Each row is a point on a landscape with many peaks, with its height.
A climber steps from a point to whichever of its 2 nearest points has the largest rise for the distance, and stops where none of them is higher. Distance is the straight distance between rows; heights are no part of it.
lazoz height 2.14: [196 187 146 125 115 183  79 153 170 114 125 130 129 102 183 139 130 138
 107 112]
lugog height 8.10: [ 93 161 113 170 164 122 118 128 159 161  98 177 152 147  94  80 129 176
 152 185]
Tiz height 1.05: [124  93 143 144 123 100  99 151 141 165 123  76 118 113  88 117 116 159
 128 179]
vusid height 5.74: [142  55  99 112 123 107 111 187 166 163 105 101  73 156  97  97 143 113
 102  64]
tek height 7.25: [ 99 120 106 161 161 118 114 136 139 174  89 168 146 164  92  73 145 180
 153 184]
dor height 6.48: [139  75 129  71  85 146 107 108  96 114 152 129 128 137 123 150 134  79
 125  69]
kifat height 6.37: [110  98 176 116 139 177 156 116  94 160 140 120 163 173 164 136 136 158
 154 131]
kise height 4.87: [149 149 140 120 162 148 174 107 125 152  88 137 117 151 194 113 122 178
 147 171]
bog height 5.75: [ 95  76 171 100 103 162 152 112  88 134 174  77 145 146 153 181 131 113
 149 108]
liduk height 2.59: [ 98 177 120 137 117 122 184  93 132 113 149 106 111 103 152 157 107 153
 144 177]
mav height 1.89: [170 171 118 100  82 160  91 128 144 102 143 125  99 114 158 155 126 104
 109  82]
kifom height 3.34: [187 102 128  77  95 144 105 131 113 131 112 121 101 131 163 141 131 104
 109 104]
Bidez height 3.22: [ 86 127 159 144  99 102  73 132  78 102 171 133 159  90  59 178 122  89
 151 176]
feb height 2.07: [ 86 217 113 146 113 138 129 108 138 104 159 145 144  97 117 151 119 128
 132 133]
biki height 7.65: [111 146 125 136 128  88 168 109 132  83 155  85 128  88 126 149 112 115
 102 102]
Mide height 7.23: [185  90 136 116 151 118 136 187 149 115 100  92 106 140 153 111 138 118
  78  51]
Mimil height 0.54: [ 91 100 188 147 160 116 171  97  74  94 164 124 205 115 123 147 123 109
 142 131]
dumal height 4.39: [ 76 106 138 125 123  86 167  83  67  84 178 112 154  98 110 162 132  99
 146 168]
zese height 2.94: [102  74 154 130 139 125 114 112  72 134 142 134 194 143  82 129 135 108
 131 121]
vidis height 7.01: [154  65 142  93 131 129 149 140 110 123 126  93 123 153 142 126 137 101
 101  57]
fevem height 2.93: [ 94 143 158 141 108 104 102 115  77  93 167 138 166  89  88 173 122  95
 143 167]
bas height 5.13: [ 72 169 132 116  88 159 157 108 134  90 203 104 128 128 152 178 131 117
 141  98]
Fulem height 2.22: [203 175 150 143 129 164  55 168 183 121 118 130 128  96 168 121 127 148
 104 110]
pimon height 5.99: [129  33 116 117 128  97 126 142 114 144 113  86 122 148  71 107 133 105
 103  85]
modu height 1.77: [155 108 127  84 102 129 146 107 107  74 157 102 122 115 165 158 130  88
  98  64]
temi height 0.65: [144 103 171 138 164  92 153 107  93  96 130 106 174  90 135 136 114 108
 109 118]
vib height 3.88: [170 159  85  91  98 154 113 156 146 103 111 156  90 160 154 133 153 101
 102  67]
Zazu height 5.41: [157  85  65 122 130  98  85 188 162 169  87 139  73 140 103  87 166 124
 121 121]
debem height 1.28: [120 166  98 106 102 124 142  99 117  83 151 145 130 122 135 146 137  94
 113  79]
nuda height 6.79: [121 128 110 135 131 137  88 161 183 186 106 126 116 151 136  86 145 194
 151 166]
zose height 4.05: [ 93  87  95 113  91  81 132  85  72 115 159 109 107 104  78 157 121  98
 148 181]
nezar height 4.48: [ 77 187 187 173 131 146 168 116 125  99 188 116 148  89 158 195 109 135
 167 166]
mor height 3.82: [102  64  80 102  83  95 121  80  81 123 148 131  95 125  65 146 122  94
 150 152]
mit height 0.68: [ 97 185 140 161 148 125 174  84 110 120 131 157 149 109 146 133 105 146
 157 196]
lepa height 6.31: [116 122 102 138 137 121 113 122 109 165  99 158 126 148 102 102 143 169
 150 199]
gotev height 7.32: [178  93 130 127 181 110 173 191 143 119  91 109  91 141 158 108 144 120
  85  63]
Pud height 0.60: [ 95 178 160 183 174 129 192  89 143 129 126 142 148 121 154 115  84 163
 159 176]
Gilu height 2.51: [105 174  98 130 119 126 191  99 149 126 133 100  88 128 152 135 118 157
 135 148]
pif height 2.37: [140 182 140 178 135 109 129 127 171 121 124 101 103  65 138 132  86 158
 121 189]
Babo height 9.06: [175 162 169 126 128 180 136 146 166 119 136  89 112 132 203 137 115 166
 117 118]
mupo height 1.29: [112 145 151 108  54 194  70 151 141 143 183 115 117 136 115 174 116 112
 152  98]
kud height 4.91: [107 128  97 121 121  99 182 127 152  93 148  90 101 135 113 126 126 113
  94  62]
lirit height 0.96: [119 131 164 177 172  86 150 126 134 114 118 111 159  98 106 108  94 138
 114 145]
gazik height 5.77: [118  56 101 100 112 117 118 109  80 144 127 139 135 155  77 124 144  98
 132 108]
pifu height 0.74: [154 158  71 123 136  77 155 124 123  82 107 145 103 102 126 130 145  82
  86  94]
Paref height 2.04: [135 100 125 100  97 124 113  92  63 123 143 135 133 118 127 165 133 100
 144 157]
sem height 5.36: [ 78 161 127 111  95 169 163 114 142 102 191 103 134 154 141 159 127 130
 135  84]
niru height 1.51: [130 117 125 129 132 116 104 129 115 126 118 137 157 130  76 113 131 109
 112 105]
Ranor height 7.19: [115 128 137 150 140 146  81 164 195 182 116 122 145 135 130  86 137 196
 161 175]
muzu height 2.52: [ 95 128 112 127  90 109 107 110 117 132 154 115 121 119  77 146 115 116
 139 151]
sadu height 3.95: [184 175 106 129 142 139 121 147 152 116  89 162 114 123 172 119 140 125
 100 110]
Peliv height 1.91: [122 132 120 143 134 136 109 166 171 138 122 132 146 158 102  95 144 137
 100  63]
Nuf height 4.88: [123 164  84 125 143 133 188 159 177  95 125 128  86 173 151 111 139 132
  91  57]
Bano height 2.54: [144 112 210 150 148 154  98 155 143 166 134 103 155 106 148 130 107 167
 142 167]
zage height 2.20: [149 148 148 183 213 126 162 149 201 138  82 161 117 131 192  67 108 168
 138 128]
Pog height 2.17: [158 166 112 174 156 104  81 167 208 143  88 147 125  87 139  81 126 161
 118 165]
Dide height 5.61: [162  84  75 111 119  96 102 197 180 155  91 112  48 133 114 100 151 112
 105  88]
lutom height 5.80: [118 130 125 137 139 128 120 114 103 166 107 149 131 136 122 116 136 165
 160 226]
bif height 2.69: [103 141 134 137 112 103 117 114 106 111 146 118 143  96  92 158 115 113
 126 149]
Fot height 2.35: [ 86 179  68 106  68 135 142 100 152 108 170 116  76 132 117 151 121 124
 130 110]
vago height 2.26: [125  70 137  89 105 124 115  95  53 117 151 138 148 129 121 158 140  90
 143 124]
Lil height 0.88: [162 151 117 166 164  75 122 144 149 124  81 134 121  83 113 102 124 128
 100 147]
Puz height 2.90: [163  74 169  99 136 162 122 137 107 166 118 101 135 157 162 128 138 153
 136 140]
sulek height 1.74: [139 156 134 152 180 129 150 153 161 119 103 152 150 151 141  97 136 141
 104  76]
rori height 1.68: [151 145 153 145 138 116  89 132 123 117 117 143 172 104 105 122 122 114
 105 120]
Difo height 1.48: [148 142 123 118 144 128 161 118 117 115 108 131 129 133 165 122 137 133
 114 109]
supit height 4.23: [127 138 126  91 106 171 152 107 102 144 137 119 116 156 178 151 129 152
 149 152]
serap height 4.89: [102  96 188 147 169 147 159 102  75 150 131 139 183 142 142 131 118 155
 167 190]
Pavab height 4.50: [110  86 133 125 106 151  40 161 144 191 128 127 150 160  86 107 143 157
 152 149]
Lezi height 3.57: [110 162 100 119  99 142 121 108 117 154 135 133 109 131 125 146 125 145
 156 197]
vip height 3.86: [117 139 117 102 102 142 141  91  93 141 140 130 109 128 154 161 129 136
 159 180]
pova height 3.24: [170 131 131 110 106 147  70 123  91 150 111 156 136 118 133 140 137 125
 138 179]
bifu height 1.19: [103 166  89  98  99 124 165  83 112  71 169 143 124 119 155 151 144  94
 122  94]
sevog height 8.58: [163 154 141 111 116 188 118 150 171 142 129 108 104 152 199 126 135 178
 127 130]
goduz height 6.41: [107  97 146 113 115 151 148 137 136 144 151  74 125 152 132 134 121 142
 122 104]
tud height 1.57: [156 132 151 144 194 116 208 113 137 113  89 126 119 130 187 109 113 147
 118 123]
mab height 3.63: [ 69 122 159 138  76 126  72 142  98 108 193 125 155  98  62 193 126  79
 157 156]
Nizin height 6.43: [139 128  89 141 146 123  97 177 205 169  89 132 108 140 144  75 159 183
 143 147]
Vobe height 0.31: [112 140 210 157 175 156 164 100  88 114 150 152 195 127 169 150 107 129
 163 145]
razi height 1.16: [128 149  74  89  93 127 149 117 137 100 131 134  94 146 130 133 137  97
 119  79]
terug height 2.41: [141 171 125 155 129 113 149 128 179 140 111  85  83  91 157 126 102 173
 123 187]
memu height 6.07: [116 141 138 119 122 156 151 143 148 119 143 103 124 159 147 126 127 139
 119  78]
zevep height 1.78: [126 109 125  92  75 132 100  97  73 133 156 122 109 106 121 184 128  96
 165 192]
pavom height 3.40: [ 95  81 143 131 128 137  91 134  97 157 136 131 167 162  66 118 138 126
 142 129]
zigup height 5.76: [104  55  69 112 135 137 152 152 136 166 110 149  94 208  87  97 162 128
 132  78]
Sano height 6.16: [108  64  79 118 129 121 131 147 128 149 116 146 117 185  65 101 154  97
 113  60]
Vopu height 6.84: [134 118  79 121 134 115 134 142 134 141 100 148 111 153  96 106 151 114
 107  96]
balo height 2.80: [101  72 153 158 157  76 118 128  91 126 123 108 167 112  50 109 117 122
 110 150]
Zogag height 1.11: [ 66 119 128 140 138 130 157 113 112 127 151 121 173 156  84 118 127 132
 127 102]
Tik height 8.16: [103 177 150 168 150 151 123 131 172 152 123 141 147 132 135 102 115 180
 149 162]
Rubed height 7.67: [120 126 170 166 167 148  77 158 181 172 104 138 166 124 152  88 124 196
 171 190]
Vefer height 1.04: [ 85 121 136 142 151 118 173 110 122 123 141 107 155 144 108 122 131 138
 121  99]
kage height 3.05: [177  65 151  80 118 148 129 124  94 163 118  89 105 148 168 140 131 132
 129 133]
faz height 7.72: [115  92  81 113 105 100 134 115 119 153 121 108  89 139  85 120 130 133
 131 149]
sosop height 0.98: [ 99 117 150 161 172  87 177 114 121 115 127  99 150 118 111 112 107 141
 116 129]
Velun height 4.99: [116 129  85 108 126 121 187 145 154 103 131 109  86 167 125 115 136 114
  94  49]
pinu height 8.37: [152 126 196 132 153 145 175 119 125 110 146  81 138 110 190 148 106 151
 119 114]
vidu height 4.86: [ 71 163 154 132  98 159 166 108 113 104 201 100 143 119 165 191 131 125
 161 126]
kize height 4.15: [174 182  86 107 128 146 138 145 138 103  97 166 105 153 174 124 150 116
 107  92]
Migub height 7.13: [169  67 154 108 149 120 139 166 130 123 112  93 134 147 138 115 137 109
  84  49]
Kalu height 2.29: [127 156  87 145 181 117 199 158 177 145  81 142  84 155 162  87 141 169
 122 132]
pivi height 6.42: [114  87  71 117 129 101 131 134 112 135 112 158 121 165  72 109 152  91
 111  67]
zok height 4.64: [ 71 183 168 149 113 155 164 114 123 109 193 116 151 108 147 190 116 133
 165 149]
koru height 2.02: [108 123 106 128 114 130 111 154 163 128 144 120 135 152  76 110 132 108
  94  39]
Dek height 5.20: [147  85  67 123 132  91  96 164 136 175  76 147  79 141  96  89 164 130
 129 141]
Pegur height 4.22: [107 114 119 116 105  83 152  85  81 106 160 107 121  88 121 167 123 104
 144 180]
podi height 1.56: [125 153 118  94  49 176  74 127 153 126 172 117  88 123 120 170 113 109
 142 113]
Terig height 4.38: [152 178  63 105 140 143 152 156 150 121  89 180  93 176 165 112 165 116
 106  88]
das height 3.46: [188  95 116  83 106 141  98 151 125 134 109 131  98 150 152 123 146 100
 110  81]
Mezu height 2.47: [173 152 138 136 111 141  34 165 158 147 119 131 142 106 115 117 135 130
 110 121]
dibu height 1.93: [165 161 146 135 121 143 115 142 145  93 144 104 134 100 146 138 120 121
  95  69]
Pime height 5.28: [107 105  96 109  86 145  55 145 160 185 126 139 111 161  84 108 145 147
 149 141]
Pov height 5.85: [128  93  93 105  86 141  81 147 156 178 118 127  92 156  90 106 140 131
 139 115]
povu height 2.43: [112 171  86 127 141 115 204 118 155 120 120 114  85 149 150 120 131 156
 117 124]
Fegen height 8.08: [127 142 169 174 175 141  86 141 165 159 101 164 172 126 138  85 113 177
 158 195]
tegem height 3.31: [104 174 119 134 105 148  95 117 128 152 136 141 129 124 118 139 130 143
 154 181]
Nifo height 3.99: [ 89  99 175 146 156 124 138  99  36 119 148 153 181 123 111 161 126 123
 175 208]
Kosa height 3.59: [172 130 156 150 167 131  89 158 161 142  83 147 153 113 153  88 133 150
 120 131]
Vuvom height 2.74: [143 140 158 130  99 155  43 152 135 149 139 139 154 118 116 134 133 131
 129 143]
bel height 0.78: [146 173  59 139 141  72 151 139 143 106  91 154  94 106 108 114 143 101
  93 106]
fek height 5.98: [161 130  87 123 150 127 136 157 158 164  77 157  94 155 168  88 162 157
 127 141]
kibed height 7.55: [136 142 134 151 150  81 175 114 137  94 124  86 123  82 136 133 105 124
  97 112]
lunub height 6.13: [102 102 150 106 105 150 170 116 117 135 166  75 123 145 146 157 118 138
 144 116]
gatu height 7.99: [120 142 116 106  85 100 137  84 110  79 172 100 114  73 143 172 127  88
 123 122]
suko height 4.17: [106 164 169 154 131 118 148 107  90 109 154 132 142  82 142 180 106 123
 166 216]
Gizop height 4.85: [153  79  79 114 119  94  79 141 112 177  83 158 102 142  75 100 151 123
 129 162]
zud height 1.92: [150 134 156 154 143 123  43 159 143 138 102 154 170 108  99 102 124 138
 124 167]
vuso height 1.73: [140 155 106  98  65 164  85 137 154 123 144 122  90 129 130 152 127 113
 122 100]
luz height 0.95: [ 97 187 112 117 123 159 169  95 114 106 151 150 145 142 164 146 138 136
 142 128]
sifeb height 3.83: [204 151 106 112 127 140  95 167 156 122  87 142  95 122 169 116 153 116
  90 105]
repe height 1.30: [107  70 125 118  75 124  90 128 120 168 148  80  95 125  80 142 110 129
 153 172]
miz height 0.56: [115 141 171 185 198 122 176 101 134 135 107 144 154 124 153 100  83 152
 147 175]
sede height 3.47: [165 123 169 158 190 123 114 140 137 136  85 167 180 121 143  85 125 135
 114 117]
rotof height 8.79: [146  71  97  72  89 107 161  99 104 117 134  92  66 123 140 146 126 103
 129 118]
fav height 0.93: [ 90  94 148 103  70 188  68 143 138 163 172 125 135 170  84 144 130 111
 153  87]
lerol height 2.44: [137 129 101 125  92 114  47 144 138 142 117 147 128 119  63 121 136 100
 117 123]
povim height 3.96: [103  67 132  95  81 177  94 111  80 168 160 140 129 171 105 160 138 115
 175 143]
gev height 3.15: [113  91  80  86  58 141  99 104 121 150 141 143  74 153  83 141 120 102
 163 133]
dakov height 2.28: [176 171 150 171 161 142 133 149 190 107 118 113 121  96 167 114 108 157
  98 102]
tif height 2.19: [157 149 113 165 167  99 115 169 202 149  80 126 100  97 144  86 128 164
 111 142]
Duta height 8.49: [127  45  93  82  99 116 167 104 114 153 136  85  61 148 115 136 123 119
 138 122]
lamil height 0.90: [147 129 144 188 174  66 120 150 167 126  84 113 128  75 102  90 106 145
 102 160]
Lebed height 2.23: [109 196 127 178 126 102 107 130 147 101 132 132 143  78  89 133  98 126
 114 159]
ser height 7.10: [126 111 169 113 150 188 158 129 126 167 128 123 155 189 179 112 134 183
 154 125]
vufuf height 5.73: [ 85 169 124 128 116 172 148 129 159 113 159 122 145 159 132 126 127 151
 123  73]
vum height 5.07: [102  95  77  98 123 119 189 150 148 109 132 109  74 183 120 114 138 108
 109  51]
Rukes height 2.36: [123 165  93 137 156 126 186 134 156 135  94 148 106 157 148 101 144 155
 119 125]
Sopu height 4.55: [ 76  76 117 116 118  86 182  70  64  92 177 110 152 117 114 152 143 100
 143 133]
paro height 4.14: [ 81 104 171 140 134 102 150  94  52  98 164 126 170 101 122 169 130 112
 166 193]
zusa height 1.37: [ 94 134  88 140 126  93 121 116 117 116 129 149 151 130  55 115 135 107
 111 109]
Kat height 5.47: [104  72  70 108 136 130 174 148 131 157 114 130  80 207 114 108 156 135
 132  84]
feto height 5.62: [160 138  89 116 160 127 133 142 130 146  80 182 120 155 141 101 158 137
 124 131]
lilu height 8.69: [150 150 184 130 141 178 159 130 150 120 146  97 136 132 197 140 109 168
 124 115]
dodu height 0.73: [ 97 141 144 135 136 124 136  96  67 105 149 165 184 123 120 145 134 117
 143 145]
tel height 2.25: [141 151 118 165 200 117 180 145 187 148  79 143  95 140 176  75 123 180
 129 138]
gif height 5.38: [103  87 168  86  83 169 135 112  99 112 194  92 135 132 157 188 130  96
 154  88]
Ter height 2.32: [184 152 194 182 178 149 117 143 184 118 116 111 143  90 183 109  90 158
 115 115]
lumev height 1.63: [165 128 176 153 207 148 174 139 156 134  90 152 152 151 196  84 118 153
 125 106]
sak height 4.47: [ 92 110 181 153 173 137 141  98  58 135 137 158 186 141 117 135 117 144
 171 205]
sabu height 7.89: [140 127 157 100 119 194 143 146 151 157 133 103 123 186 188 121 137 178
 141 119]
tate height 7.77: [116 152 124 131 115  86 148  99 116  72 168  96 135  70 129 154 126  97
 103 104]
Ruvan height 2.24: [171 161 122 163 162 116 140 164 194 127  93 117  98 112 166 103 124 161
 103 123]
mun height 2.68: [117 136 113 128  94 107  63 131 129 136 132 130 130 108  64 131 122 112
 122 150]
pobo height 5.71: [137  89 127  79  84 172 100 116  94 141 142 147 132 172 128 144 144 102
 140  91]
mema height 0.67: [155 109 143 133 158  79 134 117  87 101 106 125 154  91 126 120 123 100
  97 116]
Muvov height 5.21: [116  82  58  91 115 132 191 149 143 128 119 132  47 196 121 111 145 113
 121  63]
tep height 1.82: [170 108 148 101 127 129 138 128 118  78 146  98 139 117 161 150 131  97
  87  38]
Nakir height 0.72: [156 137  96 124 144  69 162 110 107  71 112 120 117  80 139 132 131  90
  89  96]
Basuv height 4.81: [ 84 118  91 103 110 113 181  99 123  97 163 108 116 151 111 137 137 108
 115  70]
gipo height 1.59: [152 139 178 158 200 140 196 115 151 121 100 129 133 142 199  99 100 160
 125 119]
gep height 7.33: [125 121  76 115 122 100 130 124 127 147 112 130  98 137  92 116 137 123
 123 143]
rezop height 2.33: [175 168 150 155 115 158  31 177 184 139 132 126 140  88 133 122 125 142
 114 129]
tifu height 1.88: [175 140 152 127 133 143 117 151 144  83 141 107 145 112 146 136 123 111
  73  38]
Gira height 6.68: [131  78 141 114 112 142 125 142 134 153 135  91 123 153 123 125 130 138
 122 100]
Simo height 8.56: [142  89 110  81  76 111 147  93 111 115 158  79  72 102 145 164 114  97
 136 132]
vigop height 6.33: [128 106  86 107 107 133  98 151 157 156 111 140  97 169  97 102 149 121
 126  90]
pom height 2.96: [192 143 127 109 104 136  98 113  98 135 105 139 123  93 162 150 125 124
 126 180]
Zekat height 4.79: [120  74 143  79  82 186  84 121  85 164 157 138 138 173 121 146 138 114
 159 117]
fupig height 1.95: [ 89 215 129 159 127 137 126 106 128  97 146 171 168 102 110 143 119 122
 136 146]
kinam height 7.39: [179 123 124 143 190  91 185 168 144 103  87 117  98 121 168 101 130 127
  82  81]
farev height 2.70: [ 93  79 148 153 132  70 119 121  82 110 140 100 150 106  54 134 111 114
 124 178]
kab height 2.58: [104  64 157 114 126 127 132 100  45 120 155 128 184 133 108 152 139 105
 149 144]
vuvu height 5.25: [160 158 114 132 155 132 132 119 122 143  81 171 136 132 154 105 142 140
 131 155]
Bos height 0.55: [107 160 163 144 148 140 140 102  99  98 152 152 189 122 129 145 125 118
 134 120]
poma height 5.55: [ 81 105 178 138 161 174 158 110  87 158 147 142 187 173 137 135 134 158
 166 154]
gav height 2.65: [117 171 109 127 110 104 168  88 114 105 144 112 109  81 146 154 115 128
 130 167]
mezar height 4.46: [162  74  94 104 104 106  80 128  92 152  99 152 111 136  86 117 144 107
 123 146]
Vaf height 3.14: [115 114 158 166 181 108 122 123 111 128 105 161 194 131  94  89 118 130
 124 137]
vul height 8.20: [117  55  87  97  95 105 150 101 113 163 127  92  63 145  98 129 122 134
 147 147]
Gakev height 4.56: [148 176  67 118 155 142 176 180 161 121  94 174  74 184 171  99 162 129
 103  82]
lis height 1.83: [134 139 135 157 160 122 112 169 173 134 107 132 152 137 112  89 140 145
 102  82]
lidut height 2.73: [137 177 108 124 116 108 140  90  98  96 126 136 127  80 150 157 121 110
 124 166]
rav height 3.87: [110  85 143 126 124 147  74 144 117 173 131 135 166 159  84 106 139 147
 141 151]
bak height 0.70: [152 111 111 122 146  63 152 102  88  85 112 128 137  86 125 128 130  87
 102 116]
Vaze height 2.09: [116 129  89 133 108 110  97 160 173 119 125 120 110 133  65 110 128 100
  90  54]
dele height 1.10: [105 114 152  98  67 188  68 143 145 152 178 112 121 149 106 151 119 115
 148  89]
mub height 4.49: [ 85 138 162 127  95 156 113 124 108 111 184 123 161 128 116 172 133 107
 144 108]
Pil height 1.39: [144 155 129 113 126 134 145 109 108  98 133 131 150 121 158 141 137 106
 112  96]
damot height 2.49: [ 86 140  77  94  57 138 128 100 147 112 167 123  83 135 100 149 115 100
 139  97]
busos height 2.82: [166 168 118 113 111 125 121  98  97 110 117 141 122  84 167 159 127 109
 125 173]
pigin height 3.21: [178 104 145  85 101 151 103 133 109 141 126 103 115 119 166 147 132 119
 121 131]
somi height 6.81: [151  65 127  69  96 143 126 130 111 108 139 111 111 152 135 135 136  79
 111  44]
miza height 4.03: [101 141 160 145 141 105 152  90  74 103 144 140 151  89 134 164 116 125
 162 218]
riz height 3.50: [102  88  77  94  69 116 104  92 103 151 138 144  78 133  59 143 118 104
 158 152]
sobe height 4.73: [148 168  97 129 168 142 183 190 175 102 106 156  92 177 178  96 151 143
 100  64]
segul height 0.99: [138  98 158 138 137 101 126 131 123 147 119  89 126  99 119 126 112 143
 121 163]
pake height 1.14: [110  87 129 132 109 114  98 141 144 176 133  81 103 136  85 120 119 154
 141 171]
divos height 8.78: [ 92 177 143 182 166 132 106 128 169 152 104 173 158 130 116  85 114 180
 156 185]
Moban height 2.95: [103  98 157 172 180  84 123 123  92 121 109 144 178 123  64  95 112 132
 125 169]
kar height 0.41: [102 147 203 146 156 163 152 111  96 112 159 145 197 127 154 156 119 126
 147 122]
Tiba height 1.50: [111  88 119 101  72 130  93 112  90 164 146 111  89 125  95 162 117 117
 167 191]
kebi height 3.68: [193 121 139 137 165 131  95 175 166 148  77 136 125 113 169  99 144 142
 108 128]
mubot height 3.75: [217 134 126 120 143 132  76 177 162 137  73 143 109 113 176 103 152 130
 102 110]
Gefim height 1.06: [ 90 178  91 105 111 142 189  79 106  90 162 144 132 141 164 154 145 128
 138 114]
mabol height 2.27: [148 135  87 124  96 108  59 155 164 140 111 144 106 109  74 109 137 105
 105 105]
Bokas height 5.03: [160 146 132 129 167 142 149 117 128 141  84 158 132 132 186 113 130 156
 141 167]
puni height 7.49: [148 149 126 158 172  71 189 126 154  90 108  94 106  90 145 118 105 124
  87 103]
Naf height 2.42: [125 164 105 137 125 123 166 128 166 146 123  84  77 118 151 132 111 169
 130 175]
sisur height 5.40: [111 142 160 155 150 144 129 116 117 177 110 140 142 131 143 117 120 182
 174 229]
seb height 2.31: [118 201 147 183 132 114 115 124 157 108 140 124 135  64 112 139  92 138
 124 181]
dofa height 6.00: [110  67  76 116 119  98 118 111  89 130 120 160 129 150  53 119 145  90
 122 103]
Siba height 1.79: [161 139 151 159 155 104  70 145 136 121  95 151 169  93  98 104 120 121
 102 143]
Lolon height 2.38: [178 152 212 169 159 162 117 137 161 128 135 111 152  82 185 135  84 156
 135 141]
rilu height 1.23: [ 57 128 111 150 135 112 136 114 110 120 147 143 181 152  54 114 136 118
 120  94]
Kosep height 2.08: [153 145 135 172 153 107  55 159 173 141  86 153 149  85 113  81 125 157
 126 191]
Nir height 2.71: [148  92 184 122 144 153 104 145 122 173 122 107 159 140 148 116 130 163
 142 156]
Pusut height 2.03: [185 172 146 116 112 164 104 136 141  99 136 117 127  99 171 155 121 124
 105 106]
Dudab height 4.10: [165  77 106  83  87 130  73 116  90 152 114 142 108 136 105 131 138 101
 134 136]
Mozo height 7.44: [169 143 126 154 187  83 184 148 150 104  89 110 108 100 156 107 118 126
  86  99]
Vezet height 4.69: [ 81  80 103 108 121  98 191  81  93 103 164 102 131 139 119 136 138 100
 125  97]
Kop height 1.53: [154 144 122 125 164 115 201 105 118 107  95 137 117 124 180 119 127 137
 111 127]
Romep height 4.57: [142 145 118  96 130 167 163 111 108 150 110 139 113 170 189 126 139 164
 150 155]
Fupa height 2.16: [140 125  77 128 109  89  81 161 162 131 108 139 101 123  63 103 143  87
  94  73]
sur height 3.04: [124 151 141 134 101 146  66 145 140 153 134 124 134 108 110 138 128 138
 147 178]
Fute height 1.76: [101 205 142 168 135 133 102 110 118 112 128 189 179 105 111 129 118 130
 136 172]
Bepi height 0.61: [122 115 194 153 171 114 161 100  93  97 144 118 189  95 151 143  99 115
 127 124]
Led height 2.21: [ 92 202  87 125  77 137 127 103 140 107 159 126 105 106 120 158 121 123
 130 141]
berur height 0.92: [141 109 162 183 188  59 124 136 142 122  94 115 146  87  93  87 104 136
 107 161]
vidat height 1.01: [130 167 104 132 122 118 118 136 147 110 125 133 125 113 111 126 126 114
  96  97]
Riru height 4.33: [ 96 173 187 173 143 132 150 123 122 117 158 118 152  82 142 164  94 137
 160 185]
fon height 0.80: [ 95 199 137 138 127 158 166  89 112 118 143 160 149 124 162 150 120 147
 158 165]
Pim height 1.67: [140 116 130  63  78 158 142 100  98  87 174 112 113 133 186 172 141  90
 127  77]
Rilit height 3.65: [186 119 105  76 104 162 109 154 124 114 108 157 104 169 160 129 151  86
 101  51]
redu height 0.83: [158 153  77 142 144  80 116 147 137 131  73 154 107 104 103  98 142 111
 102 136]
Kekoz height 1.07: [138 172  81 117 110 119 140 130 158 109 122 127  94 133 124 123 133 114
 104  95]
madum height 0.97: [ 88 153 159 155 157 119 133  87  66 101 138 186 201 115 111 142 131 112
 160 179]
zure height 3.64: [155 118 109  96  87 144  74 119 111 161 119 141 107 130 124 139 138 119
 142 163]
Lekep height 8.24: [136 126 109 103  76 105 122  96 110  98 155  96  94  82 136 167 120  93
 127 136]
Bena height 4.07: [ 64 131 151 139  89 134  98 132 117 116 191 107 153 111  77 177 122  99
 141 129]
Rigi height 3.32: [143 105 169 167 202 115 126 136 118 140  90 176 198 145 111  77 126 134
 121 124]
Miki height 1.52: [104 180 160 182 164 130  93 119 118 116 116 193 179 110 102 111 104 139
 149 201]
veni height 2.45: [140 134 228 173 157 149 111 145 143 138 137 106 167  93 152 135  92 152
 142 158]
Lisu height 1.26: [ 86 153 156 167 161 116 116 101  81 113 125 189 188 125  88 125 117 132
 156 203]
guno height 6.21: [150 119  91 128 168 127 112 188 188 174  73 156 100 151 160  79 170 176
 135 147]
tol height 1.54: [138 110 123  71  63 175 124 109 121  98 176 119  97 140 162 171 123 100
 138  80]
lek height 2.76: [ 93 117  84  84  43 156 113  97 132 132 158 150  78 143  90 154 119  94
 167 109]
nik height 5.87: [137  44 101 106 118 100 119 158 143 151 113 100  86 151  74 107 127  95
 108  69]
Dup height 1.66: [149 136 155 157 202 144 159 160 172 129  93 164 156 161 171  79 129 151
 110  74]
komo height 4.90: [101 122 160 105  86 170 115 124 110 111 186 113 151 137 132 172 130  99
 141  78]
nogi height 5.18: [107 146 182 165 151 138 128 120 125 153 117 144 150 114 145 129 102 163
 176 232]
zovu height 6.27: [128  60 115 107 130 126 126 135 109 155 117 110 129 166  97 116 142 119
 124  98]

Call two points neighbours if one is among the 2 nearest of the other. Go from one point of each pair to the other, from neighbour to neighbour, staying as high as possible. Name the lowest point that can't be avoided.
Gira, mun: muzu
Gira, Babo: Nifo
pivi, Gira: gazik

Where does a climber stop that starts at each point below?
pobo: rotof
Kosep: pivi
mub: Gira
sak: Babo
muzu: Gira
bas: Gira
Terig: pivi
miza: Gira
Nakir: pivi
Mozo: rotof
fon: mun
tud: mun
sosop: pivi
vuvu: divos
tifu: divos
nogi: divos
sisur: divos
Peliv: mun
Kekoz: mun

For each start below, name every point that the climber comes to, in order.
mav: Pusut, lazoz, Fulem, rezop, Mezu, Vuvom, sur, tegem, Lezi, vip, supit, Romep, kise, Bokas, vuvu, feto, fek, guno, Nizin, nuda, Ranor, Rubed, Fegen, divos
modu: tep, tifu, dibu, Pusut, lazoz, Fulem, rezop, Mezu, Vuvom, sur, tegem, Lezi, vip, supit, Romep, kise, Bokas, vuvu, feto, fek, guno, Nizin, nuda, Ranor, Rubed, Fegen, divos
vib: kize, Terig, Gakev, sobe, Nuf, Velun, vum, Muvov, Kat, zigup, Sano, pivi
Nifo: sak, serap, poma, kifat, ser, sabu, sevog, Babo
Pud: mit, fon, luz, Gefim, bifu, debem, Pil, Difo, Kop, tud, gipo, lumev, Dup, sulek, lis, Peliv, koru, Vaze, Fupa, mabol, lerol, mun
Basuv: kud, Velun, vum, Muvov, Kat, zigup, Sano, pivi
berur: lirit, sosop, Vefer, Zogag, rilu, zusa, niru, rori, Siba, zud, Kosep, Pog, tif, Ruvan, dakov, Ter, Lolon, veni, Bano, Nir, Puz, kage, pigin, kifom, das, Rilit, vib, kize, Terig, Gakev, sobe, Nuf, Velun, vum, Muvov, Kat, zigup, Sano, pivi
